A landscape with many peaks, sampled at points; each row gives a point and its height.
From any point a climber takes the steepest step (rise divided by distance) to one of its 2 nearest points. It stops when none of these is higher. Distance is the straight distance between rows; heights are no part of it.
<583> height 412: [ -4  16  -3  19  -2  -3  12  -7   0 -11  21   2   4  36  25  -7  24  -9
 -11  27]
<1467> height 550: [ -9   9 -32  24  -6  -1  15  23   6  -9  -4 -15   8   1   2   0  -3  -2
  11  15]
<2134> height 188: [-13  -5 -68  30   8  -2  16  -6 -23 -47   9   7  17   1  -7   7  41  20
  18 -11]
<2135> height 216: [  4 -24  41  -4   4   5  10 -14   3   1   5  -8  -7  14  -3 -16  21 -16
  20  38]
<953> height 381: [ -3  -6 -48  -9   9  -9  -7  31   4 -28 -16   2  19  10   8  24  20  -8
   9   2]
<855> height 459: [ 17 -19  -4 -14   1  -9  -6   3  13  16  30  16   5  16  11  -6  -6 -13
  -8  32]
<533> height 295: [  7 -12  38 -31 -13 -12 -21 -50  -8  43  -9  25 -39 -24 -16 -42 -15 -11
  19   0]
<1923> height 410: [  7 -12 -18 -15 -11  -8   0   9  29 -14  12   4   3   1  21  -7  -6   1
 -11  25]
<2104> height 362: [ -2 -31  38  -6   4  16   1 -28 -14  38  21   7 -14  16  -1 -33  -7 -20
  -4  13]
<1029> height 418: [ 12  14   7  -8 -11  27  -8  -2  -2  42 -10  -1   1 -22  -6  -8 -30  -1
 -14   2]
<2100> height 232: [ 13  32  -2 -23 -32  31 -10 -46  -8  21 -21   9 -14 -35  -7   5  -6  29
 -33 -62]
<171> height 514: [-15   0  19  33  -1  22 -15  -2  22  23 -21   7  -3 -25 -15 -13 -19  13
 -26  -9]
<974> height 148: [-16 -36 -47  16 -22  21 -18  23 -18 -26   3   8  28 -16 -10   4   6   3
   0  -4]
<1496> height 287: [-16 -10   7  -2  16  -4 -12  20  -3  22 -22  -7   3 -12 -30  32 -22  15
   6  -9]
<520> height 424: [-21   7   4  10  -7   7   2  20   7  45 -20  -5  -8   6  -2 -13  -8  11
 -11  -2]
<1031> height 446: [-14  12  19  25 -29  13 -11 -17   5  17 -20  -1  -9 -31 -16   0 -34   9
 -19 -31]
<1227> height 325: [  9  -2  48 -26 -31  11  -7 -32  -9  31   6   5 -20 -34  13 -43 -28 -16
   3 -17]
<318> height 166: [ -5 -13  17  -9  18   7  16  14  -8 -10   2  -9  -4  27  23 -12  10  -1
 -23  24]
<964> height 329: [  5  -5  53 -22   6  18   4 -24   4  10 -22   3 -15 -14   4 -32 -48  -9
  -1 -13]
<338> height 221: [  4 -17  -1   8  22 -21  -3   0  21  -9  15  -3  10   1  -6  27  -5 -20
 -14  15]
<1629> height 133: [  2  11 -53  31  -7 -12  15   6 -14 -35  11  11  -2  23 -12   8  27  10
  -4  -5]
<767> height 327: [ 31 -13  -1   7   1  26  -4  10   4   4  -3   0  -3  -8 -21  -4 -30 -10
   3   6]
<2119> height 139: [ 10   3  20  20  -4  -8 -20  -4  25  -2  -7 -24  18  19   6  -8  -3 -13
  20  15]
<640> height 121: [-12  15 -64  25  13  -8  21 -12 -14 -53  29  17  13   0  -5  25  49  47
   3 -20]
<2090> height 393: [ -8   5 -23   5  14  -3  -3  15  11 -27   1   6  22  10  13  29  40  33
  -8  14]
<2009> height 225: [-12  25  -7   4  26 -14  22   5  -5  -7  22  -3  -9  29   2  39   5  11
   7  17]
<859> height 411: [ 18  15 -16   0  -9 -33   3  11   1   2  33 -17  10  24  22   5  21  -5
  -4   3]
<271> height 241: [ -2 -18 -10  12   0   9  15  26  16  -3  26 -14   7   3  11  10 -18 -17
  -5  -6]
<216> height 359: [ -9 -33  42 -11  -9 -10  -3 -30   8  28   0  21  -9 -18   0 -54  -7 -16
  29  19]
<131> height 367: [  1   0 -21   7   5 -17 -16  20  21 -13   3   8  22   8  20 -13 -19  20
 -12   8]
<1211> height 304: [  7 -13  27  -3  -1   2  -4  37  -8  21  -8   4   6  -6 -20  26 -14  -1
 -11   5]
<1615> height 200: [ 15  -6  34   5  -4  16  -1   2   0  13  -7 -12 -17  18  -8 -29  -2 -13
   9  27]
<107> height 493: [ -5  12  59 -33 -16  18   3 -53 -19  42  -3  14 -40 -25 -16 -21 -12  12
   0 -18]
<615> height 633: [24 -6 18  1 16 -4 -1 17 18 15 10  4  5 28 18 13 31  2 17  8]
<1791> height 438: [-12   1 -21 -18  16  10   1  -8  23 -20  25 -10  -2  40  33  31  24  11
   9   3]
<62> height 128: [ 27 -14  29   3  -3 -10 -27  -8  25   1   5 -14   4   6  -5  -4   3 -19
  -2  29]
<1425> height 265: [ 30  -5 -13  -2 -15 -21   0   0  10 -39  23  -1   8   8  15   6  27 -15
   0  22]
<1561> height 249: [ -4 -14  38  -9  -8 -27 -13   5  20  27  -7   2  -6  -6  -3  12   5 -27
  16   6]
<986> height 290: [ 30   3  33   4   8   4 -13 -11   3  13  -7  13  -1 -18 -22 -11 -31 -16
  -7  17]
<1085> height 284: [-13  11  22 -16  18 -38  16 -32  -3   2  39  -8 -20  30  17  -1  39  -7
  38  24]
<551> height 474: [-20  21 -30  10  14  -3  22   5  19 -28   9  -7   4   3  20  18  11   6
  17  11]
<1457> height 500: [-29 -10 -55 -10  19  -4   2   5 -15 -41   4  11  22   8   9  37  41  20
   7 -34]
<1420> height 370: [-13 -12 -16  -5   4 -11  16  20 -20 -24  -9 -15   9  15  -1   5  -9  14
 -21  11]
<1392> height 228: [  7   6  27  23 -21 -14  -7   4   9  11  -7  30 -11   3  13 -19   3 -36
   7  18]
<1232> height 515: [ 17  -7  15  16 -19   7 -10  31 -12  10 -23  -5  -2  11  -5  -5  -2 -11
  13  -5]
<1041> height 460: [ -7  16  15   2 -22  12 -17 -13   5  41   2  -8   0 -29   5 -19 -22 -21
  -3  27]
<2195> height 326: [  3 -23  39 -11  11  16   7   7   0  18  -9  -1   1 -15 -13   8 -15 -10
 -30   1]
<1637> height 456: [ 11 -19  11  -5   3 -26   4  -2  21  15  35 -21   2  11  19 -21  10   1
  21  34]
<469> height 332: [ -6  -2  39 -15  -9 -17 -15 -12   3  11 -12  13 -27 -31   8 -21 -19 -23
   7  22]
<1545> height 303: [  3 -27  35 -11  18  -7  10  13   7  16  14 -19   1   0   2   8  -8 -22
  -8  10]
<730> height 116: [ 27 -36  21  -4   6 -16 -16   3  11 -22  10  11 -11  14  -9  -3   1 -11
  -5  27]
<601> height 415: [ 14  -6  -2   2 -11 -15 -17 -22  14  38  17   6 -13  18   0  -8 -10 -16
  -3  34]
<46> height 344: [ 14  23   1 -10  -2   4  -3  -5  -6 -31  30  -6  -8  27  27 -16  39  -1
  -1  33]
<1081> height 214: [-12 -10 -13  25 -23   3  -1  21 -16 -16 -19   8   6 -14  -8  -8 -33  23
  10 -10]
<430> height 343: [-10 -17  53   9  15 -11 -13 -30   9  22   1 -12  -1   9  11 -24 -12 -33
  29   9]
<1840> height 208: [ 13  13 -37 -21  21   9   9  -7  25 -57  13  10   9   4  30  14  39  34
  -6 -13]
<443> height 417: [-18  -1 -54  -6  19 -17  16  26   1 -23  -1  12   7  23  10  20  29  14
  -6 -15]
<1667> height 385: [ -9   2 -19  16  -7  47   9  24 -19  20 -23   8   9 -33 -22   3  -7   1
  13 -15]
<1397> height 374: [-20  10  -4  24 -19  36  -3 -11 -12  15 -15  -7  14 -48 -17   5 -26  -2
 -25 -24]
<436> height 547: [  1   7  43   5 -16  15   3 -26  10  37  -6   6 -34 -14 -20 -23 -15  -4
 -10   1]
<1380> height 322: [  1 -20 -42   6 -17  -6  -5  35 -23 -12   5  27  11  10  -3   6 -14  23
  -7  -4]
<1670> height 236: [ 30   5  -2   0  17   3   9  -8  23 -22  15 -13  -1  23   3 -13  -4   2
  -2  31]
<511> height 291: [-14 -19 -48  14  11 -24  13  28 -19 -23 -12 -16  29  -9 -20  14  24  19
  14 -25]
<1785> height 358: [ -5 -10  62   3  11   4 -18 -15   9  35 -16  -1  -6  -3  -8 -17 -15  -7
  22  -4]
<1798> height 378: [ 16 -14 -21  21 -17  15 -12  12  -9  -1 -13  11   3  -8 -28  26 -15 -11
   6  -1]
<965> height 395: [ 12 -28  31 -15   4  -3  11 -19  -2  36  10  17 -18  28  12 -46   2 -22
  22  18]
<1122> height 256: [ 12  11  24  -2 -18  -4 -14 -20  -9  11 -24  -3  -7 -15 -23 -10 -25 -28
 -18 -27]
<1411> height 401: [-26  -9 -13  18  14  17 -15  30  -8 -10 -31   5  37  -2   7   6   4   3
  -2 -11]
<634> height 271: [ 27   6  24 -11  -3 -14  -1   4 -11  27 -21 -10  -6  -9 -25  -3 -27 -25
 -14   2]
<1839> height 307: [ -1   8  26   2  22 -35  -3 -24  -1  -9  30 -15   0  23  11   2   9  -9
  22  34]
<1504> height 508: [-15  -1 -13   6  11   2   5  -2  40 -20   5 -11  -9  29  15  20   8  -4
   9  15]
<263> height 416: [ 19 -28  34  -3   4  -8 -11 -18  16  31  29  -5  -5   1   1 -30  -8   0
  32  27]
<123> height 526: [  2   2 -11  25  -1  -7 -15  18   5  -5   2  -7  32  15  16  21  14   4
  -2  -7]
<989> height 511: [ 26  12 -14  -1  11 -13   0  27  -7   6  -6 -11   9  28  -9   3  14  15
  13   6]
<6> height 556: [ 17   2  21 -10   8 -25  -6  -7   9   8  22  -2   8  31  19   2  52  -7
   8  16]
<2187> height 376: [  4  24   5 -16 -32  33  -6  -8  12  25 -17  11 -10 -51  -2  -7 -28 -22
 -15 -16]
<544> height 229: [ 28  -5 -10 -12 -17 -14  -8  17   2  -8   1  -7  13  15  -7  -5 -20 -26
  -6  10]
<570> height 18: [-43 -28 -33   6   2  17 -29   7 -23   2 -44  -3  25 -30 -10  -5 -11  13
   7 -29]
<498> height 413: [-22  21 -57 -11  15   9   8 -14 -14 -56  20  -2   5  -6   9  37  46  21
   5 -46]
<1464> height 501: [  7  -7  18   6  -5 -28   0   7  16  22  15 -13   2   6  14 -20 -18   0
   4   4]
<569> height 211: [ -3  11  16 -34   3  -7  -7 -45   3 -19  53  -9 -18  28  39   0  53   3
 -11   7]
<757> height 184: [ -4  -4  31   8  10  17  17  12 -10   1 -15 -20   0  29   6 -17  -8 -21
  -7  19]
<2059> height 463: [  6  26 -23  11  -8 -22  -4  19  -6 -17  14   3  24   6  23  23  31  -8
  -9  -1]
<1551> height 426: [  1 -12  29  -1   5   1  -2   0  32  31  -9  27 -22   5   5 -18 -10  -3
  -2   1]
<290> height 185: [ -8   8 -36  38   3   0  -8   9 -11 -18  -6  -1  20 -18 -23   3 -30  24
  20   0]
<1310> height 321: [ 20  10 -22  -1  17 -20  -2   9  21 -27  13   5   9  20  24   2   8  21
   6   3]
<1361> height 286: [ 10 -20  33 -13   3   5  -1  -1   1  37  10  -3  -3 -15  10 -12 -22 -29
  13   7]
<1960> height 240: [  4 -14  17   2 -15 -30   3  17   6   8   2  13 -14   6  12   7  12 -24
  -1   5]
<642> height 198: [-15 -14 -15   7  19  16  -9   0  24  -2  -4   1  21  -4  -5  21 -13  -6
 -17  22]
<717> height 428: [  7 -14 -23   2   8  17 -10  21   2 -10 -10  15   4  16 -15  29  -5   8
  12  19]
<124> height 154: [  0   1  15  28   1   3   5  -4   8 -18   2 -11  12  -4   1  -6  -4 -25
  -5  22]
<673> height 414: [  1   6 -19  13   2  16  14  24 -24   1  16  22  -5  24  -5  22   5 -10
 -12  29]
<1520> height 186: [ -3 -28 -34  23 -15  16  -6  16  -3 -55   1  11  26   3  -5  17   8  19
  13  14]
<1336> height 422: [  4  27  19  -6 -16  32   9 -18  -8  10 -32  11 -26 -48 -19 -10  -3  17
 -28 -25]
<894> height 434: [-25  13 -14  -4 -10  -7 -13  18   1  -4  -1  10 -10  17  27  23   2  -5
  10  20]
<885> height 469: [ 17  10   5  13 -40   2 -19  23  -3  22 -16 -15   5  -5  -6   7 -14   0
  -7 -23]
<413> height 519: [ 17   9  23   3 -20  20  26   3   4  24 -19   9 -31 -42 -32  -8 -15   5
 -12 -31]
<1541> height 432: [ 21  10 -31  -4   6   8   3  23  -8 -10  22 -22  17  30   3  24  30  16
   3   1]
<1478> height 275: [  7 -20   5  -1   9  -1  16   9  14   7  44 -30  -5  16  15  12   6 -19
  -8  11]
<774> height 392: [-19   5  26  -8   2   8 -15  -3  -7  41 -17 -26 -12   4 -13 -18 -25  13
 -11  -5]
<1466> height 403: [  2  11 -14  26 -19  14  -9  11  12  35 -36  11  19 -17 -16  -7  -9  -9
  -5 -31]
<2111> height 206: [  7 -11  22   9 -10 -24 -13 -16   9   4   2   0 -19  13  -6  -3 -39 -38
   5   6]
<1608> height 342: [-16 -10  51 -20 -14   2 -12  -8   1  29 -14  -1 -34 -18   4 -41  -9  -8
  26  21]
<1582> height 353: [ 11  49  -9 -37  26  -1  17 -36  16 -28  28  -6 -24   3  11   2  40  27
 -29 -16]
<101> height 486: [  8   6  23  16   9 -19   1  -6  -3  18   9  -2   8  25  16 -23  30 -12
  -3  32]
<365> height 513: [ 13  -6  15 -19   6 -12   6   0   6   6  25  20 -19  30  11   1  -5  -4
  21  25]
<1864> height 516: [-15 -19  -5 -13 -13  15  -5  23  13   2 -14  -2  -8   6  -8  11 -14  -6
 -14  -1]
<1101> height 330: [  0   1 -17   2  13 -28   7   2   0 -31  17 -27   8  25   3   7   7   6
 -19  25]
<1476> height 302: [  2  12 -17   4   3   9  -7   3 -15   6 -46   9  17 -42 -21   1 -26   6
 -15 -29]
<1326> height 455: [-18   1  20   8 -15  12 -10   3  32  36 -27   6 -12  -8  10 -20 -16  -5
 -10 -15]
<305> height 425: [ 24 -31   4 -21  21 -22   3 -20  13  31  25  22 -14  20   2 -25  10 -29
  29  22]
<1512> height 441: [ 12  45 -18 -17  15  -3   2 -30  13 -43  28  -5 -16  10   5  21  31  24
  -3 -34]
<1747> height 311: [ 10  -7  28  -8   7 -40   0 -14 -14  11  13  20  -3   0  -3  -8  -3 -34
  29  32]
<1057> height 421: [ -5  34  48 -10 -25  13   5 -41 -12  24 -19   4 -19 -27   8  -8  -7   3
 -23 -43]
<404> height 226: [ 14  -4 -34   7 -18   4  10  16   3 -52  15  -2  18  -5   8   5  11  -2
   7  15]
<971> height 457: [ -9  14  60 -20 -15  12   5 -29 -10  38 -12 -14 -28 -31  -7 -17 -22   9
  -4 -44]
<910> height 636: [ -9  11  -1  17 -19  -4   7  27   5   9   4 -12  -7 -22   9  -5 -19   2
   2  13]
<1462> height 96: [-15 -23 -65  24  21   7  -3  -3   2 -24   0  -1  30  -3   3   7  12  13
  -3 -19]
<1249> height 175: [-10  -7  15  26   7  30  -4  -1  23   3 -10 -15  12   0  -3   0  -9  -5
  -8  16]
<523> height 259: [  7 -10  30  -3 -11 -27 -12 -10   5  39 -12  -9 -19 -14 -22  -9  -6 -17
  -7   9]
<362> height 389: [  6  21 -27 -10  10 -17  17  -8  -1 -25  37   6  -9  24  23  18  40   6
 -15  -5]
<519> height 195: [  4   2   8   2  31 -11  16 -13   2 -34  30  -4 -21  38   5  23   9  17
  10  18]
<215> height 462: [ -8  -8  -1   9 -22  18  -1  19  13   0 -31 -14 -13 -23 -26  -5 -19  -1
  -7 -15]
<1730> height 584: [-10  33 -47 -29  11 -24  10 -12   0 -47  30   3  -7  -1   4  28  38  28
 -12 -38]
<2077> height 299: [ 18  39 -18  -9 -12 -12   9   4   0 -45  14  -6   7   5  24   5  36  -1
   4  28]
<1092> height 380: [ 16  40  39 -17 -34   8   9 -65  -6  18  -5 -12 -25 -47   2 -20  -4  10
 -10 -40]
<1577> height 348: [-28  -2 -37   6 -22  30  -8  16 -16  17 -15  -3  -7 -16 -16  -7 -39  15
   0 -27]
<839> height 399: [ 25  -9  36 -18   5   5   1 -15  14  38 -18  28 -21 -18   0 -14 -12 -14
   8 -23]
<1868> height 618: [  8   4  24 -13 -33  13   3 -27   7  31 -15  -8 -36 -28 -34  -3 -21   5
 -17 -26]
<886> height 360: [-20  12 -57  17   3 -30   4  19 -18 -38  -4  -4  26 -12  -6  10  31  15
   7  18]
<33> height 472: [  6  -1  -3  -3   5  -5   8  14  -8   2   1  16 -17  16 -10   9  -9  -5
  11  28]
<172> height 272: [  1  -6  33  -2  -9   0  13   8 -10  11  -7   8 -12  -2  12 -20 -25 -24
   4  -7]
<262> height 289: [  6  42 -14  -7  18  19  21   5   8 -14  37 -26   7  14  15  30  45   6
   5  -6]
<342> height 320: [ -4 -16  33  -3 -12   3  -6 -12  -2  30  12  11 -11  10  -4 -31 -30  11
 -20  17]
<275> height 270: [  6   1  18 -16  31  -9  13 -22  10 -23  41  -4   1  10  27  13  32  -9
  -2   8]
<1207> height 280: [ 30  11 -10 -13  14  -9  16  -4  29 -31  25 -18 -13  24  16  -5  24  19
  11  11]
<1040> height 243: [-14 -20 -18  29 -15  13   3   9 -26  -6 -31  14  13 -33 -36  -1 -29  15
  10 -36]
<1350> height 201: [ 26  -6   9   3  13  -6   7   0  -1 -17  -8  -8  -6  11   0 -29 -28   4
  -9  22]
<1127> height 558: [  2  -5   2   6  -7 -11   6  13  18  20   2  -3  -4 -16   5 -23 -20  -8
 -26  13]
<1179> height 364: [-19 -20 -42  24  -4  -1  -8  20 -29  -2 -26  27  12   6  -8  13 -12   5
  -2 -11]
<1424> height 319: [  1  10  40  -3   2 -37 -15  -3 -10  25   7  10  -9  -7  11 -20 -25 -18
  10  29]
<2063> height 499: [  4   5  35  13   2   9  -3 -25   8  44   2  10 -16 -18  -4 -36 -21 -14
  12  28]
<1174> height 268: [ 15  24 -36 -10  21   1   6  -7   7 -58  12   1   9   1  -3  41  45  27
   7 -10]
<2164> height 427: [-33 -18 -27  41   4   7   8  24 -26  -6  -5  13  12   5 -13  21  14  23
  -2  -5]
<585> height 246: [-17   6  10  12  26  -8  24  22  -2  -1   1 -11   5  18   7  10  -2  20
   8  10]
<553> height 129: [  2   1 -15  -3  19  -2  13  15   4 -43  -1 -11  22  17  28  10  24  -3
 -11 -17]
<2053> height 288: [ -3  21 -19  -4 -23  38  -1 -24 -22  22 -34  14   1 -45 -17  -6  -8  24
 -30 -64]
<208> height 419: [ 23   4   2 -34  23 -26  12 -26  -4   0  29  16 -15  34  21 -23  28 -10
  20  33]
<623> height 345: [ -1   7  62  -7  -3   6  -2 -20   6  22 -13  -7 -15 -21  -8  -4 -36 -23
  16 -12]
<815> height 103: [  8 -15 -41  24  -6 -27   7  13  10 -30   6  13   3  25 -12  15   5  21
 -10  -4]
<2171> height 318: [  9  24  16 -19  20 -19  13 -16   0 -35  43   0 -14  11  26  17  49  15
 -15 -13]
<1988> height 101: [  8  -6 -19  18  26   4   9  14   1 -28 -14  -1  30  30   5  -3  23   2
 -18   4]
<28> height 293: [  6  54  12 -47  19   6  -9 -38   0 -16  46   4 -18  18  22  10  52  31
 -18 -16]
<200> height 454: [-27  -4 -27  26   8   2  -8  23   1 -25  -8  -2  40  -1  13  20  32  14
   3  -6]
<2089> height 383: [ 12   8  46 -25  -8  27  -9  -3 -17  46 -14   5 -14 -23   0  -9 -24  -1
 -17  -4]
<418> height 171: [ 15  13 -19 -25  25 -15  17   0   7 -43  28 -21   5   5   6  42  15  11
  -8   9]
<1851> height 239: [ -9  -1  18   9 -16  12 -10  14 -16   2 -12  15   0 -14  -8   2 -45   6
 -12  -5]
<2131> height 260: [ -2  -7 -12   9  25  26   1   4  -1   8 -29  -3  17 -27 -32   7 -32  -1
  -5  -5]
<2075> height 30: [-34 -13 -30  20 -14  18 -18  10  -2   5 -40 -12  16 -36 -23  -4  -1  -3
 -10 -18]
<1144> height 464: [-31  13 -18   7  -9 -23  -6   9 -13 -19   3  -4  -3  36   5  24  14   0
  -1   4]
<1257> height 355: [  8  12 -11 -12  19  15  25   6   2 -17  23 -31   0  29   3  22  34 -11
   9  16]
<1706> height 564: [ 12  -3  11   4  -9  -1  -7  27   1  22  -3 -16   0  37   0   3  15  -2
  12   6]
<972> height 242: [ 10   4  11  -6  22 -13  14   5  21 -19  32   2  13   6  17  29  10 -13
  11  16]
<53> height 132: [-22 -20 -75  23  19  21  -6  11  -5 -10 -14   0  35   4  -1   3   2  22
  36  -8]
<244> height 63: [-15 -17 -57  38   1  -6  -4  13   3  -2   3   0  19   4 -11  -7  -3   6
   8 -27]
<453> height 248: [  8  34  16 -48   9  -1   5 -44  14 -23  54 -14 -21   4  25   3  53  26
   5  -1]
<800> height 373: [ -7  11   6  -4  -5 -30   7   9   1  -6  10 -35  -5  25  11  -5  18 -11
 -15   5]
<1136> height 44: [-24 -13 -46  26  -3  -9  -9  20  -4   2 -26 -15  29  -3 -28  -2   0   2
 -14 -13]
<1862> height 158: [-14  -7 -44  25  10  24  -6  25 -16  -1 -26  -3  31 -22 -12   1 -17  20
  30 -19]
<945> height 267: [-14   0  -5  21  27 -13  10  26   1   4 -11 -10  22  -5 -11  23  -9  15
  -1  -6]
<2018> height 357: [-10 -14  32 -29   1  29  -8   9  -8  24 -24   4 -20 -23  -7  -6 -18  -1
 -24 -20]
<1848> height 235: [ 18  -8   2   0 -17  11  -7  -3 -14   8 -28  19  -3   0 -24   6 -32 -20
 -20 -36]
<716> height 473: [-21  -9   0  -1   7   6  10  15  -5 -13 -29  -2  -7  -6 -12   6 -21 -26
 -15  19]
<1404> height 237: [  5 -25  32 -19   8  -5  15 -20  23 -17  31   5  -4  16  18  -2  35 -12
  11  32]
<1348> height 404: [ -9  21 -47  -5  -6 -23   4   9 -25 -33  18  -7  14  -4   5  30  27  15
  -7   2]
<706> height 400: [ -8   7   9   6 -28  17   9  12  -6   3 -37 -19   5 -46 -15 -24 -16   7
  -9 -27]
<1949> height 266: [ 11   4 -17  11  -1  -7  -8  18 -20  -6 -36   6  26 -13 -18 -13 -15 -10
 -11  -9]
<2058> height 420: [  4  -9  -7  -5  13 -21  13  33   6 -28   2  11  -5  25  10  30   8 -11
  -6   5]
<1866> height 247: [-22  -6 -61  21  14   3  25  26 -18 -29  12 -10  24  -5   2  20  27  31
  22 -15]
<100> height 341: [ 11  22  42 -27 -23  12   7 -82  -7  47   6   8 -23 -44   6 -34  13  -7
   0 -40]
<1998> height 352: [  7  18  -2  -3 -17  29  -2 -13 -19   8 -33  20  -3 -32 -21 -13 -30  19
 -21 -37]
<529> height 3: [-20  -5 -26  -1 -15  46 -36   3 -27  -7 -46  -5  23 -37 -18 -10 -24  16
  -1 -37]
<1491> height 423: [-28 -16 -13   4  -3   9  14  20 -27 -24 -25  -5  11  -6 -14   7 -20  -6
 -19  -8]
<1026> height 323: [  4 -15  20 -10  -9  51   0  19 -10  12 -29   6 -11  -7 -15   7 -17  -4
   0 -19]
<606> height 518: [-31   4 -34  14   5  -1  -1  15 -28 -20   2  10  12  35  -7  30   3  14
  10  -6]
<2102> height 324: [-24 -10 -57  10  -3 -14  -3  19 -40 -16 -12  -9  30  -5  -7  -1  11  27
  14   6]
<1018> height 309: [-21   0 -15  26 -23  27   6  -2 -21   3 -31  -4   7 -62 -27  -6 -15  15
  -2 -44]
<1894> height 467: [ 24 -15   9 -25   9 -32   5 -21  -9  17  43  16  -3  22  16 -13   5  -4
  34  20]
<918> height 334: [ -9  17 -26  -5   4  10 -16  -9   4 -43  25  -2  23  10  12  41  32  21
   7   5]
<662> height 215: [  1   7  -2 -10 -11 -21 -24   0  -2   9  -2   8  -5   6   9   6 -33 -28
  -3   7]
<2133> height 375: [ 15 -12  61 -11   8  -4   1 -23  -1  46  -7  18 -15  -1  -8 -35  -2  -9
  30 -15]
<1903> height 328: [ -5  -3  46   8  28 -26 -15 -20  10   7   2  -6   7  27   7   7 -10 -20
  14  17]
<2158> height 308: [  6  -3  54 -26 -17  -7 -16 -53  -5  48  -4   2  -8 -33  -4 -47  -6 -11
  26 -19]
<395> height 368: [ 28  28   2 -32  16 -26  14 -25  -4  -7  53  -5 -13  20  28 -11  34   8
  15  14]
<1548> height 366: [-21 -26   5  12  16  11   2  22  -7  -9 -39  25  21 -10   0  24 -21   0
   3 -15]
<1051> height 212: [  8  18 -41  -6  26 -19   6 -10   9 -43  23  -4   5  19 -14  24  21  34
  -4  -1]
<2203> height 382: [ -3 -37  32 -17 -16 -18 -21 -38  -5  28  25   2 -16   6  -6 -51  -1  -5
  36  23]
<2123> height 281: [  8 -21  36 -42 -17   4 -22 -31   4  30   3  -1 -29 -30 -14 -20 -30  -6
  12  14]
<1710> height 461: [  4   8 -10  14   1  24  17  31 -11   7 -29  -2   4   4 -13  -2 -13  -4
  23 -16]
<37> height 570: [-15  -9  -5  11   6  -6   5  11  27   5 -10  -4 -13  27   3  -2  -7 -12
  -6   3]
<1911> height 458: [  0   5  -4  31 -20   7 -22  24  11  12 -11   1  23 -11  -2   9   3 -15
 -11 -10]
<1172> height 386: [  3  -3 -31 -10   1  -7  18  30  -8 -10   1  15   0  37  18  13   7   9
  -2 -13]
<1079> height 470: [  6   0   3  -3  13 -21  16   4   5 -11  13  14 -10  31   6  23  37   2
 -15   5]
<178> height 384: [-13 -10 -38   7  11  14  -2  23  -5 -25 -30  -4  10   3 -19  17  19  11
  21   4]
<1999> height 162: [ 10  -2 -27 -16  15  13  11  -7  23 -54   9  -3   2  17  16  11  25   3
 -16   2]
<350> height 245: [ 14  -4  -8  -6  -7  -3 -12  21   1  -2 -25 -18  14 -19  -8 -10 -17 -32
 -14  -3]
<2103> height 545: [  9  25  35 -26 -19  25  -3 -47  -4  40  -4   7 -43 -38 -21  -2 -24  12
 -32 -21]
<406> height 347: [  4  27  24 -27 -23  19  -6 -31   9  32 -14   6 -19 -43  15 -36 -35 -12
  -7  -9]
<201> height 433: [-14   6 -37  10  17  -6   8  12 -36 -25  12  -3  21  18   3  16 -14  14
 -10  13]
<700> height 257: [ -9   1  38  -3 -28   6   3   7   0  10 -13  13 -20 -34   7  -9 -44 -10
 -10 -11]
<1167> height 388: [-23  10 -31  19 -16   3 -11  30 -13  31 -27  -6  -1   3 -12   2 -18  15
  -2  -7]

Call two points neighbours if one is among the 2 nearest of the other. Go from one point of each pair to the other, from neighbour to neighbour, staying as high as possible. Name the lowest point that can't be avoided.
<443>, <365> -> <953>
<1079>, <1457> -> <1172>
<123>, <1457> -> <1548>
<910>, <37> -> <551>
<365>, <606> -> <894>
<171>, <1868> -> <774>
<1730>, <443> -> <498>
